Points on a hilly landscape, in no order, each with its height.
A climber steps from a point to the highest of its 2 nearest points, and stops where none of them is higher. Distance is the straight distance between rows; heights are no part of it.
Kaz: [  9   3  14  -8  -6   3  -8 -11  23  35   8  -3 -20   7  -6  -4   3   5
 -17  -2  16 -22  19   2  10]  height 82.4
Tubu: [-24  -8 -16  31   4   9  -7   1  -4 -13  10  20  11 -10  -6 -11 -14  -9
  -9 -15  16   3 -29 -12 -18]  height 44.3
tepu: [  0  -8  -7 -17 -26  -5 -18  -5   0  14 -11   0  -5  11  -5 -20  -5  12
  -9 -17  29 -27 -31  -3 -10]  height 43.7
gat: [  9  -5 -10  -7 -12 -19 -11   0  -4   2  -4   6   9   0  -6 -10 -25   8
 -13  -4  17 -18 -23   2  -6]  height 35.5
pifiv: [ -1 -10  17  -5  -6 -21  10  11  -2 -11 -14 -13  16 -21  20  22   5  10
  10  18  -9  -1 -12  -1  -8]  height 50.3
dazaf: [-10  -4   9   2   0   2  -1  -9  17   3   6   2  -5  -4   2  -7   7  -3
  15  13 -13   2  13  -2  28]  height 65.1
liv: [ -3 -12  -5 -22  -1   7  -6 -15   9  26  -8 -11 -10   8  -6  -8  13   8
   8 -16  11 -14   1 -11   0]  height 69.8
zage: [ -4  24  -7   6   9  -7  21  21 -21 -29  12   1 -10  15  -8  10 -16  -5
 -19   4  -3  21   2  23  -9]  height 62.9
Vud: [  2  -6  -3 -17  -7   5 -15  -4  -4 -11 -22 -11  16   2   4   6  19  -5
  22 -18  15   5  -5 -17 -19]  height 42.9
zupag: [ 30   6  -5 -18   8 -13  -1   8 -10   5   5 -25  17  13   3  -3  -9  13
 -18 -21  24 -17  -8  10 -11]  height 61.9
fidi: [  6   0 -12  -1  -3  14  -7  -8  -1  38   7 -10 -12  19 -10 -19 -11   1
 -24  -7   9 -27  13   5   5]  height 13.3
tedo: [-19 -18 -13   3 -17  23 -22  -2   3  15   0  19 -15   7 -17 -25 -10  -8
  -1  -9  15  -4 -11  -5  -1]  height 41.3
losi: [ 14  11 -20   9  15  27   4  -3 -20  20  -1 -16 -18  34   1   1   3 -13
  -1  -7 -13  -4  14 -14  19]  height 4.1
sisu: [ 17  18  -9   4  13  17   4  -5 -10  11  -8 -16 -10  24   3   5  22 -12
  11 -18 -23 -10  24  -6  10]  height 17.0
duze: [ 10  10 -12   5  15  -7  16  20 -10 -13   9   0   1  11  -5  -3 -32   5
 -29   1  -3  -1  -2  29  -2]  height 57.8
zur: [ -4  -1  -2   8  10  21  -1 -20   7  32 -15 -21 -26  21   0   7  12  -9
  12 -15  -5 -18  23 -17  15]  height 40.3
Pifo: [ -4 -11   7 -14  -4 -13  -4  -8  12  12   6   2  -2  -7   0  -9  -1   9
   8   3   4  -8  -5  -7  15]  height 57.6
mev: [  6  -6   2 -17 -14 -20  -5  -9   7  17   2  -1   0   0  -1 -12  -1  15
  -4 -10  25 -23 -16  -8  -1]  height 60.1
Vol: [  0  -7   9  -8   5 -12   7   0   8   3   8   6   5 -15   9   6  -6   8
   2  15 -15  -4  -5   2  12]  height 61.4
viz: [ 20  23 -18  20  16  35   4  -3 -25   8   1 -14 -18  33  -2   1   4 -10
  -5   4 -22   0  13 -10  19]  height 5.7
tezun: [ 21   4  13  -8  -1   3   2  -3   3   3   3 -11   2  -1  13   7  35   2
  13 -16 -14 -10  31  11   7]  height 28.7
Rozu: [  5  -8  13 -15  -3 -13   0  -1   6  -7  -3 -14  12 -11  21   1  16  10
  15  -1  -2  -3   6  -3   5]  height 43.8
zop: [-14  -3   7  11  -2  -1   6   3  10 -14  -6  15   2 -20  12  10   5  -7
  13  23 -23  20   7   0   6]  height 68.0
Meb: [ 11  24  -9   5   9   8  21  10 -12 -31   8 -12 -13  19  -7  -3  11   3
 -10  -2 -17  12  21  19  -6]  height 59.1
Fug: [ -3   2  17  -2  -9 -20  14  16  -7 -29 -20 -10  11  -8  17  14  18   7
   7   4  -4  13   7   7  -8]  height 47.1
tunip: [  9   7  -4 -14   5   6  -2  -6  -6  -3 -31 -11  11   6   8  -2  26  -8
  19 -17  -7  10  13 -13  -8]  height 42.3
Bav: [ -7   2   0   6   5  16   0 -20   7  26 -23 -17 -19  17   1   3  24 -11
  24 -15 -12 -11  24 -19  17]  height 38.2
denup: [ -6  -5 -16   9   1  17 -12   3  -1   5   6  16  -5   6 -15 -21 -20 -16
  -3   4   7   9   1  -3   6]  height 39.1
rodod: [ -8  -9  11   8  -3  -5   6   3  11 -14  -7   9   1 -21  15   4  15  -6
  17  22 -29  10   8   1  15]  height 71.8
laf: [  6   4  15  -6  -5 -18  18  13  -9 -29 -14 -19  11  -3  18  10  25  14
   4  -7  -4   6  13  15  -7]  height 43.4
Zokos: [-19 -16 -14   3 -15  35 -22  -1  -3  19  -4  15 -15   9 -10 -19  -1 -12
   3 -18  16  -1 -16 -11  -8]  height 42.5
semer: [-16 -14 -16  10 -10  12 -18  -2   5  11   5  23 -11   2 -18 -24 -21 -11
  -1   0   9  -2  -7  -4   5]  height 39.6
bebi: [  4 -14   1 -16 -11  -4 -18   0  -1 -13 -11  -9  15   3   0   8  10   2
  17 -15  24   2 -17 -13 -17]  height 41.2
tunuf: [  6   4  15   1  -5  -2  -3 -10  22  30  15   3 -19   5  -8  -7  -5   4
 -19   2  10 -21  16   7  18]  height 66.7
tufil: [ 24   6  12  -6   8 -20  16   8   1  -3  22   0   0 -11  12  17  -7  17
 -19   3  -7 -15   0  18   1]  height 48.4
sol: [ 25   6  -9 -13  14  -5   6  14 -13  -5   5 -25  14  15   2  -4 -15   8
 -22 -17  18  -7  -5  16  -9]  height 54.4
Nolil: [ 21   7   4  -6   7   8   3  -1   3   1  12 -12  -2   8   6   7  24   1
   8 -13 -13 -10  28  14   8]  height 25.2
meli: [ 18  13  -8  -5  16  14   5  -3  -6   9   0 -16  -2  20   5   3  17  -7
   6 -18 -15  -8  20   0   6]  height 19.3
zazit: [ -6 -13   9  -2  -7 -12  -1   2  -1   1  -7  12  19 -22   0  23 -14   8
  -2  20   5   4 -27  -3 -16]  height 49.7
Popos: [-12 -13   8  -8  -3   5  -6 -19  22  23   3  -5 -13   1  -9 -13   7   5
   6   2   5 -10   9 -10  17]  height 53.2
sape: [ 18   9   0  -3  13  12   3  -3   3   4  16 -11  -2  17   0   1  12  -2
   3 -10 -12  -8  21  10  10]  height 22.3
gedig: [  0  16 -10  15  10  33  -7  -9  -4   8  -2  -2 -11  23 -13 -10   6 -17
  11  12 -14  11  12 -11  19]  height 11.9
kiboz: [ 26   3   9  -2   7 -14  12   5   5  -5  30   3 -11  -9   4  19  -2  13
 -16   1 -12 -16  13  21   7]  height 45.1
napud: [  1  -2 -12  -5 -22 -20 -15  -5  -3   5  -6  17   6  -2  -5  -7 -25   8
 -13   0  14 -22 -33   1  -9]  height 34.2
kagu: [-16  -4   8   7   1  -4   5   5   5 -13  -5  15   8 -24  10  18  -4  -4
   8  21 -11  19  -3   0  -8]  height 64.3
doko: [  6  -5  -5 -16 -12   3  -7 -13  14  34  -3  -8 -14   7  -5 -17   3  13
 -17 -17  24 -29  -3  -5  -8]  height 54.3
kuzev: [ 11  -2  18 -15  -7 -23   2  -2  15  22  14   0  -6 -15  16   5   9   9
  -3   6   5 -18  -1  -6  10]  height 52.4
Zari: [ -2 -11   8  -9  -1 -16   4  -2   3   9   1  13  10 -19   3   8 -13   9
  -2  20  -6  -3 -18  -1   5]  height 64.4
Dozad: [  1  -1  -5 -15  -5   8 -13  -9  -5  -6 -31  -5  10   0   5   1  26 -11
  25 -18   3  10   5 -21 -16]  height 44.6
pasev: [-20 -15  -1   6  -5  -1  -8 -11  14  15   3  30  -7 -13 -13  -6 -19  -5
   3  20  -7   3  -9  -3  17]  height 6.0
firil: [ 18   5   7  -7   9 -20  11   7   0   2  15   1   6  -6   8   8 -15  16
 -18  -1   0 -14  -8  16   3]  height 51.4
nud: [  0 -10 -17 -19   1  17 -10  -3  -9  12 -10  -7  -3  13  -7  -7   4  -8
  11 -17  12  -1  -8 -13  -6]  height 48.2
fup: [  6   1  -1 -18   2   3  -2 -10  -1   5 -20 -13  10   4  10  -2  29  -2
  24 -18  -5   0  15  -9   1]  height 39.9
Kap: [ -3  -4   0   3   1  14  -5 -13  11  32   6  -6 -14  14 -16 -20  -7   3
 -16  -2   8 -21  12   2  15]  height 17.7
Kufav: [-19   8   6   9   3 -10  10  12  -5 -22  -1   7   6  -9   5  22  -7  -4
  -4  11  -1  24  -1   8 -16]  height 42.0
Zirom: [ -7  -9   7  -4  -3 -13  -1 -10  16  21   9   9  -9  -7  -5  -7  -7   5
  -5  10  -1 -10  -1  -2  23]  height 53.7
rez: [ 25  10   5 -12   6 -20   3   6   1   9  19  -3   4   1   5  -2 -13  13
 -19 -10   9 -20   0  15   3]  height 55.9
sos: [ 14   0  -8 -22   7   1  -3   1 -10  -4 -14 -25  15  12   5   5   8   1
   8 -19  13  -1  -3  -4 -13]  height 56.8
fol: [-15   8  15  12  -6 -10  10  10  -3 -27 -14   7   3 -15  14   9  14  -4
   6   9 -11  27  12   1 -10]  height 52.8
nid: [-12  -6  -1  13   1 -11  -1   9  -3  -9  -2  13  18 -12  -8  23 -22   2
 -12   4  15   8 -20   6 -22]  height 53.3
tego: [  0  14 -15  19  13  10   9  19  -7 -16  10  13  -8  10  -8  -7 -28 -10
 -20   9  -2  21   4  13  -2]  height 74.4
seg: [ -2 -12   6 -10 -24 -22  -5 -10   4  13  -8  17   5 -12   0   3  -7  14
  -2   7  15 -19 -36 -11  -3]  height 55.1
gedu: [ -1  15 -15  12   5  33 -10  -9  -9  14 -13  -3 -17  22  -8  -6   8 -21
  13   6 -16  12  12 -22  11]  height 12.9
nudu: [  2   7  -5  12  12  18   1  -2   5   1  15   1  -7  17 -12 -13  -5 -10
   4  11 -11   3  11   5  25]  height 9.2
Lakar: [  3   4 -31  17   2  38  -9   3 -20   8  10   8  -2   9  -6 -15 -13 -16
 -15  -5  11  19   1 -16 -10]  height 34.3
tif: [-29   1   1  21   4  -6   3   0   2 -17   2  13  14 -19   2  15  -5  -6
   2   3   8  19 -10 -12 -22]  height 57.2
satup: [-10  -3  -6  18   4  13  -6  -3   8   9  10  18  -9   9 -20 -18 -23 -14
  -2  18  -5   5   5   3  27]  height 7.1
sigif: [ 14  24 -10  23  18  39   6  -6 -19   8   9  -8 -16  33 -12  -5   4 -11
  -1  13 -18  -4  15   0  24]  height 7.5
Rer: [ 12   1   5 -19  -7 -17  -5  -5   7  24   9  -5  -2   1   1  -9  -2  12
 -11 -11  22 -21  -1  -2   0]  height 65.3
Beno: [ 12   6 -10  -6  15  11   5   8  -3  -5   7  -9   3  16  -3 -11  -7  -3
  -3  -3  -1   4   6   7   4]  height 40.4
Vufi: [ -8 -16   7 -10 -21 -16  -3  -9   2  15  -6  21   6 -21  -1   5  -8  10
  -1  20   6 -12 -35 -11  -4]  height 53.6
fenu: [ 14  16 -13   4  11  15   0  -5 -13   8 -22 -15 -12  23   6  -4  19 -14
  12 -16 -25   3  19 -20   9]  height 14.9
roge: [  0  -8 -12 -17 -20   4 -11 -10   7  26 -10  -4 -13  10  -6 -24  -1  14
 -16 -17  22 -31 -19  -2 -10]  height 47.9
nosu: [-23   1  18   8 -13 -18  12  15 -10 -17 -13  -1  15 -18  10  36   7  -1
   4  19  -7  18  -4   5 -20]  height 46.0
zin: [  0  -2   3  -1  10  -7  12   5   4 -10   8   9   4  -8   7  10 -12   8
  -3  16 -17   4  -3  12   9]  height 57.7
mosa: [  0  -2   5   2  10  -5  23   4   2  -9  15  10   0 -15   1  18  -6  12
 -10  24 -28   1  -3  25   6]  height 52.9
Pako: [-12  10   1   9   8  -4   6  11  -1 -25  -1   7   1  -3   2   8 -10  -8
  -2   5   2  24   3   4 -11]  height 39.8
Dil: [ -5  -8   6 -10  -6 -15   6  -8   6  23   5  19   7 -22   2   4  -7   9
  -8  28  -8 -12 -20   0   6]  height 61.8
Nive: [ -6  -1   6  13   8   4   5  -5  14  -3  13  15  -7  -3  -5   1  -9  -6
   5  22 -23   7   6   7  31]  height 29.2
Sozed: [ -9  -9   8   4  -4 -14   4   8  -3  -5  -5   6  21 -16  -2  30 -18   8
 -10  18   7  10 -21   5 -19]  height 51.1
suzip: [  2  -4   9   9   2 -11  26   5   0 -20   9  -2  -5 -21  10  18  15  11
   1  17 -30  -3  11  20   3]  height 44.7
Tob: [-14 -20   8  -2 -18  -2 -25  -2   6  -1  -2  17   1  -9  -3  -1   0   0
  16 -11  22  -1 -30 -15  -9]  height 46.2
vapa: [-25   8  11  21  -4  -8   4   1   2 -24 -11  13   6 -24  11   6  13  -6
   9   8  -8  29   9 -12 -16]  height 50.8
kebov: [ -4 -22  15  -6 -18 -15 -12   1   5  -8 -10   3  12 -19   7  16   3   4
  19   7  11   0 -27 -22 -10]  height 47.7
Zef: [  6  -6  12 -12  -3 -18   3   7   2 -17 -11 -18  19  -9  19  11   8  12
  12   1   5   1  -2  -2  -5]  height 41.6
gumak: [-11  -7 -15  16 -18  -3 -26   3  -6  -2   3  23   7  -8  -7  -7 -30  -5
 -14 -12  15 -14 -32   2 -18]  height 47.0
lun: [ 13  -1  14 -19  -2 -18  -2  -2  10  12  13 -10   3  -8  14   1   7  13
   3  -5  10 -14   1  -3   4]  height 48.9
Ris: [  0 -17   7 -21 -19  -3 -23  -4   3   5 -12  -5   3   7  -4  -3  10   9
  14 -20  28  -9 -31 -12 -11]  height 40.0
lufo: [ -8  19  16  20  -9  -9  13   8 -12 -30 -10  11 -12  -9  -3  -1  24   0
  -1   6 -23  38  19   9  -8]  height 58.4
teba: [ 10  -3  11 -20   0 -11  -4  -6   7   8   5 -15   8  -5  15  -1  16   9
  13  -8   5  -9   9  -2   5]  height 46.3
bibi: [-13  -7  15   1  -2   2  -2 -15  23  17  10  -3 -13  -3  -4  -6   8   0
   9   9  -5  -6  12  -5  29]  height 59.0
kud: [  7  16 -17   4   7  23  -7  -6 -12  12 -21  -8 -14  21   0  -6  13 -18
  12  -5 -18  11  13 -26   5]  height 13.9
sofo: [ 28   3   0 -24  11  -8  -2   3  -7   6   4 -29  16  11   5   3   1  10
  -5 -23  19 -14  -3   5  -9]  height 69.2
ril: [  3 -10   5 -14 -17 -22  -5  -7   4  12  -2   6   3  -8   1  -6  -7  14
  -3   0  19 -18 -26 -10   1]  height 57.1
Rek: [ 22   6 -17  -8  11  -1   6  17 -17  -4   6 -15  10  15  -1 -13 -25   4
 -28 -10  13  -8  -4  18  -4]  height 47.8
sagob: [-17 -10 -17  25  -5   5 -19   4  -6  -6   9  22   9  -9  -5 -11 -21 -10
 -10 -17  18  -5 -28  -4 -16]  height 45.4
motu: [  9   0  -5 -11  11   0   0   4   0  -5   5  -5   7   7   0  -9  -9   3
  -1  -3   5   1   1   5   5]  height 37.2
fimu: [ -4  -1   9   9  -2 -11  26   8  -2 -26  -4   2  -5 -16  14  12  18   6
   3  14 -29   6  11  17   4]  height 41.4
buf: [  5   7  -6   2  11 -14  15  18 -10 -11   3   3   6   5  -4   8 -31   9
 -27   4   2   1  -9  28  -5]  height 51.7
Mubaz: [ 22   9   2 -19  -2  -9  -7  -1   5  30  13  -8  -6   8  -1  -8  -2   7
 -20 -16  22 -24   8   5  -2]  height 75.8
fudon: [ 11   1 -20   3  15  25   3  -3 -16  33   0 -16 -15  30  -4  -2  -5  -9
  -8 -12  -2 -12  13  -8  14]  height 3.3
vefek: [ -3  17  -6   4  10 -11  14  25 -21 -25   7  -5  -1  15  -6   9 -22  -5
 -24  -2  11  19  -2  22 -13]  height 55.5
kam: [ -1   1   3  20   4   0  22  -2   6 -22   9   9  -9 -13   1  11  11   1
   5  24 -35   6  13  15  18]  height 32.1
Ladeg: [-13 -15 -13  -8 -10  26 -21  -3  -4  14  -7   7 -10   8  -7 -10   7 -12
  12 -22  18   0 -17 -14 -12]  height 43.9
Nul: [-17  -8  -4  10  -2   3  -7  -8  14  15   5  22  -9  -1 -17 -14 -20  -7
   1  16  -4   0  -1   0  25]  height 6.4
mevi: [ -2   2   6   4  -5 -12   1 -11  16  28  14  12 -13  -2  -6  -8 -12   4
 -20   9  -1 -22   6   6  24]  height 56.3
kiza: [ 11   6  -2  15  11  -2  23   0   4 -24  21   0 -10  -1  -5   9   4   7
  -4   9 -25  -2  19  20  14]  height 37.7
neni: [ 16   5   9 -15   1  -6   8  -1  -7 -13 -25 -20  19   2  17   5  35   8
  12 -19  -4   3  16   2  -9]  height 37.3
Vubak: [ -5  -7  -5 -10   0   7 -12  -1   4  -6  -4   4   3  -1  -4  -9  -1  -8
  15  -2  10  10   1  -9  -4]  height 42.8
lapeb: [ 16   1 -24  -4   1   2  -6  13 -17   0   4  -6   9  12  -4 -19 -33  -1
 -28  -6  15  -8  -5  13  -3]  height 43.0
Kele: [ -9   1  16  15   4   8   0 -16  16  18  17   4 -17   6 -12  -7  -6  -3
  -2  12  -4 -13  13   8  37]  height 25.1
tuge: [ 18   2  13 -14   2  -6   7   0  -3  -7 -12 -19  15  -5  22   5  36  10
  13 -18  -5  -4  20   7  -3]  height 35.3
zas: [-20   1   0  13   8   0   4   3   6 -11   2  21   4 -18   2  11 -13  -7
   2  14  -5  23  -3  -3  -6]  height 61.3
ret: [  1   4  -2  16   8  -1  29   1   3 -25  15   8 -12  -7  -6  15   1   8
  -5  19 -33   4  14  23  13]  height 34.6
vizod: [ 30  11   2 -18   5 -11  -2   6  -3  16  18 -11   3   8   3  -7  -8   9
 -18 -19  17 -20   6  12  -1]  height 63.1
vil: [ -5   9   0   4  -3  11 -12  -8  -4 -12 -26   0  10  -8   2  -5  27 -13
  15 -16  -2  24  11 -21 -26]  height 47.3
puze: [ -5 -13   2 -22  -4   0  -9 -11   8  15  -4  -8  -3   2  -3 -10  10   7
  14 -10  14  -8  -5 -11   3]  height 64.2
tav: [  2  -6  15  -6   1 -16   8  -3  11  15  14   5   1 -21  11   8   2   6
  -3  21 -18 -12  -7   3  13]  height 58.6
nata: [ -7 -14   5 -17  -5  -7  -9  -6  10   2  -3  -1   1  -6   1  -9   2   5
  17   0   9  -1  -7 -10   7]  height 60.5
deba: [-17  31  -3  22   8   0   8  13 -17 -24  13   2 -12   3  -7  -2  -6 -10
 -15   2  -7  34   9   7 -19]  height 71.1
toze: [  3  -8   4 -25  -5  -3  -9 -10   1   2 -15 -16  13  -1   9   0  21   5
  26 -13   6  -2   3 -11  -2]  height 37.8
Bif: [ -5  -8  -8   1   3   8  -9   0   4  -2   5  13   0   1  -9 -14 -15 -13
   6   3   7  10   0  -5   5]  height 41.0
kep: [ 10  14 -13   2  18   3  20  20 -14 -20  12  -6  -6  18  -6  -4 -22   2
 -24  -1  -2   7   4  26  -2]  height 68.4
rudo: [-23  -8 -16  28   4  14  -8   0  -2  -7  14  25   4 -10  -9 -17 -12 -13
   0  -8  12   8 -18 -16 -11]  height 43.5
Sezaf: [  3  -4   9   1   8 -10  24   6   1  -9  15   0  -2 -21   7  24   6  14
  -7  22 -28  -7  -2  23   1]  height 49.0
Kopur: [-16  12   5  18  -1   8  -9  -9  -1 -19 -15   2  11 -14   2 -11  25  -9
  11 -13   0  29   9 -24 -28]  height 48.3
Meza: [ -4  11 -12  16  10  20  -5   6   2 -10   8  10  -4   4  -8 -14 -10 -19
  -2   6   0  25   6  -9  -5]  height 36.5
kero: [ 13   0 -28   0 -11  -5 -14  10 -16  -5   1  -2   9   7  -3 -16 -39   0
 -27  -6  16 -13 -14  11 -11]  height 39.2
Nal: [-18  -6   3  11   2  -9   0   5   2 -15  -2  11  15 -16   0  20 -12  -1
   0   4  12  15 -14  -6 -19]  height 55.6
vafu: [  0  -5  -5  -6   9  14  -3 -15   7  34 -10 -20 -19  18  -2   4  12  -5
  11 -20   1 -16  18 -14   7]  height 48.8
vede: [-11   2  14   6  -9 -17  25  15 -12 -27 -12   3  -1 -17  11  18  19   3
   3  18 -22  14   7  16  -7]  height 38.3
Tavem: [  2 -16  10 -25 -12 -13 -11  -9   4   2  -8 -15  10  -6   7   0  17  11
  21  -8  17  -8 -11 -15  -3]  height 39.0
robib: [  6  -4   1 -13   6  -6  -2   2   2 -13  -4  -9  12   2   6  -1  -5   2
   7  -3  10   4  -3  -1  -2]  height 37.6
rekid: [-27   4  -4  25  12   2   6  -1   5 -12   8  22   7 -18  -1   8 -13  -9
  -1   9   0  22  -4  -8 -15]  height 59.2
pigi: [ 10   1   4 -14  -7   4  -7 -12  18  39   2  -6 -16   9  -6 -11   2   8
 -18 -11  22 -27  10  -2  -1]  height 63.8
Nar: [-13  -9  18   2 -12 -18   9  15  -4 -12 -16  -8  19 -21  12  33   4   4
   8  20  -3   8 -12  -1 -18]  height 48.0
zozi: [ -5 -11  19  -8  -1 -17   7   2   9  10   4   0   5 -28  17  10  11   4
  11  24 -21 -12 -10  -4   6]  height 55.2
pil: [  5  -4 -14   9   7  27   0 -10 -11  40   0 -15 -19  28  -7  -6  -9  -6
 -14  -7   3 -18  16  -3  16]  height 5.8
Rele: [ 18   4   4   6  13  -9  20   3   5 -14  29   2 -10  -6  -1  17  -3  11
 -13   4 -19 -10  13  23  10]  height 41.9
Sok: [ -8  -1  14   2  -8 -14   6  10   0 -27 -20  -4  11 -15  16  10  13   0
  11   7  -3  17   6  -2  -8]  height 50.0
bifa: [ 10   2 -20  -6 -11 -16 -12   3 -10   1   0   4   9   5  -6 -14 -34   5
 -23  -3  13 -20 -19   9  -8]  height 37.4
zivid: [ 19  22 -13   4  15  20  16   6 -10 -18   5 -14  -8  23  -5  -4  11  -2
  -9  -3 -20   7  17  11  -2]  height 49.6
sebip: [ -1  -1   6   9   6  11  -2 -10  10  24  15  -3 -11  14 -15 -15  -8  -4
  -7   3   1 -14  13   6  25]  height 21.5
diza: [  8  16 -17  13  14  13  13  23 -13 -16  12   1  -8  19  -7  -9 -25  -7
 -26   6  -2  17   4  18  -2]  height 83.8
gadin: [  2  22  -7   4  10  -3  23  16 -14 -32  10  -6 -13  18  -6   2  -5   2
 -13   4 -10  16  11  22  -7]  height 75.4
badoz: [ -3  -6  14   4  -1  -5   4  -6  15   0  12   2  -4 -10   9   2  12   1
  12  12 -19  -3  13   3  27]  height 70.5
mazut: [-15  29   9  22  -3  -8   9   8 -12 -29   2  10 -13  -5  -3   0  11  -5
  -4   3 -20  36  18   9 -14]  height 62.3
zolo: [ -1   7 -22  17   9  32  -9   3  -7   3  10   8  -3   9 -11 -17 -10 -20
  -7   4   4  22   4 -15  -4]  height 35.4
matul: [-14 -13   6  -9  -1  13  -6 -23  23  25  -9 -12 -12   4  -7  -5  19   3
  17  -3   2  -9  12 -13  14]  height 48.6
med: [-11  12  13  19  -8  -7  14  10  -4 -28 -12  14  -7 -16   8   5  20  -3
   3  10 -23  30  16   6  -5]  height 55.3
vibad: [  1 -14   2 -19 -22  -7 -18  -4   3  10 -10   0  -1   8  -5 -12   2  12
   2 -17  28 -18 -34  -7  -8]  height 41.5
Pora: [  9  -6   8 -15  -5 -16  -4   4  -1 -19 -13 -22  20   0  11  11   8   9
  11  -7  15   3  -7  -5 -11]  height 39.4
guku: [  8  -2  18 -12  -5 -22   8  -2  11  24  12   6  -1 -24  16  11   6   7
  -5  17  -4 -20 -11  -3   6]  height 55.4
Tini: [-10   0  10  15   5   8   2 -12  13   7  13  10 -11   3 -12  -7 -10  -8
   5  18 -15  -2   6   5  38]  height 27.7
sig: [ -3   1  -7  16   6  20  -3  -1   4  12  10   6  -8  19 -20 -22 -16 -12
  -3  14  -3   1   8   4  27]  height 8.0
Muri: [  7  10  -5  -2  10 -17  15  23 -16 -21   2 -12   6  15  -3  12 -24   5
 -23  -4  11   7  -8  25  -9]  height 48.1
zak: [-19 -13  -6   7  -8  -2 -10  -9   5  15   2  39   1 -20 -13  -3 -25  -3
  -4  16  -2   1 -17   0   1]  height 5.6
dadav: [-10  -9  -2  -7  -6  10 -18  -5   4  -9  -4   7   4  -5  -1  -4   9 -10
  22 -10  14   9  -8 -17 -12]  height 44.2
duvu: [ 23  -1  19  -7  -5  -8   6   6   3  -8   1 -12   5 -13  21   6  36   8
  13 -10 -11  -9  25  12   2]  height 32.3
robat: [-10 -23  13  -7 -20 -10 -19  -1   7  -5  -6  11   6 -17   3   9   4   5
  21  -2  19  -1 -32 -21 -10]  height 46.9
seli: [  9  -1 -16 -19   8  13  -7  -1 -10   1 -15 -14   7  13   1   0   7 -10
  12 -17   7   4  -2 -12 -10]  height 52.1
fuba: [-12  -6   3  -3   0  17  -4 -24  15  23 -18 -13 -11   9  -4  -3  25  -6
  24  -7  -8  -6  20 -14  15]  height 44.0
sodi: [ -1   3  -1  -4  -4   8 -13  -9  -8 -12 -34  -3  14  -6   6   2  32 -11
  19 -22   5  18   5 -24 -26]  height 46.1
Gemo: [ 17   3  -1 -25   9  -5  -2   0  -3   5  -1 -24  13   8   7   2   7   7
   6 -18  11 -10   2   2  -6]  height 62.5
sozik: [ -1 -18  13  -6 -13 -19  -6   1   2  -3 -11   3  16 -19   5  22  -7   9
  10  13   9  -2 -29 -14 -12]  height 48.5
rop: [ -7 -12  16   6  -6  -6   3  -4  14  -3   0   3  -1 -19  14  -1  22  -5
  21  20 -26   0  12   0  24]  height 78.3
nomam: [-19 -17   7   2 -11   4 -22  -3   7 -10   1  15   6 -13   2   1   9  -5
  24 -14  19   6 -19 -21 -13]  height 45.3
mer: [  6 -17   9 -23 -17 -14 -15  -5   2  -4 -10 -11  13  -1   3   4  11  12
  17 -11  25  -7 -24 -15  -8]  height 39.7
Lunot: [-10  20 -10  20  14   6  10  18  -9 -19  12   8  -8   7  -7  -3 -19 -11
 -19   6   0  30   5   9 -12]  height 77.9
natu: [ -9 -10  -3  -1 -11  -8 -10  -8   1  11  -1  32  12 -19  -9   2 -27   5
  -9  17   0  -4 -24   4  -7]  height 5.2
rarur: [-21  13   9  22  -3  -1  -4  -2   3 -22 -10   7   7 -17   5  -5  16  -9
   6  -2  -4  32  15 -15 -19]  height 49.5
retiv: [ -2 -14 -11 -16  -8  17 -18  -2  -9   9 -10  -1  -3  10  -8  -7   3  -7
   9 -22  21  -4 -19 -10 -11]  height 45.7
fime: [ -9  -5 -15  11 -15  -8 -20   0  -3   0   0  27  13 -12  -8   0 -33   1
 -16  -1   9 -14 -29   6 -19]  height 48.7
lipa: [-17  37   3  30   2  -4   4  11 -20 -24  14   4 -18  -1 -11  -5   4  -7
  -9   2 -20  38  16   9 -17]  height 66.5
roz: [ -2 -11  18  -6  -2 -17   7   5   6  -4  -4  -6   9 -24  21  13   9   7
  14  20 -16  -5  -7   0   1]  height 52.7
gasi: [ 11  20  -2  25  16  36   6  -7  -8   0  16  -4 -13  27 -17  -9   2 -11
   1  15 -15  -6  16   6  25]  height 9.0
Lal: [  2  -8 -11 -19   6   9  -2  -9  -2  30  -8 -18 -12  15  -4  -3   9   1
   8 -23   8 -16   4 -13   1]  height 60.6
kezab: [ -4   4   3  18   5   8  10  -3  13 -18   9  14  -7  -3  -3   4   0  -4
   7  22 -29  10   9   9  25]  height 30.4
Sugup: [ 13  10   8 -13   2  -8  14   7 -11 -23 -18 -24  15   7  15   7  28  10
   4 -16   0   7  15  11 -13]  height 39.5
nogel: [  4  -6 -19   7  -2  25  -4 -11  -7  41   1 -12 -17  25 -11 -15 -14   1
 -26  -8   8 -26  13   2   9]  height 9.6
kesi: [  5 -10   2 -12  -4  -9  -9   4   0 -17  -9 -11  16   0   2   7   0   3
  10  -7  21   5 -12  -7 -13]  height 39.3
mik: [  5  17  -2  15  10  28   3  -9   0  -2   7  -4  -9  22 -12 -10   8 -13
  10  12 -19   3  16   2  23]  height 10.6
dapo: [ -9  -5  -9  12  -5  -9  -7   3  -5  -4  -2  20  17 -13 -10  11 -32   2
 -17   4  12   0 -22   7 -20]  height 51.0
daz: [-25   2  11  11  -3 -11  12  10  -6 -13  -3   6  16 -20   4  33  -3   0
  -1  18  -1  21  -6   4 -22]  height 44.1
Fen: [ -5   7  -5  11  10   5   1   8   4 -16   4  12   0  -1  -2  -5 -14 -12
   0   7   1  22   4   1  -3]  height 38.0
Gukog: [ 16  14 -12  -2  18  18   9   8  -8 -11   4 -12   0  22  -2  -7   1  -5
  -7  -3 -11   9  11   8   0]  height 44.4

Where does a climber stop that starts at each point below?
Bav -> rop
gedu -> Lunot
rarur -> Lunot
duvu -> Lunot
gat -> sofo
pil -> Mubaz
ret -> Mubaz
Nal -> rop
semer -> sofo
napud -> sofo
vede -> Lunot
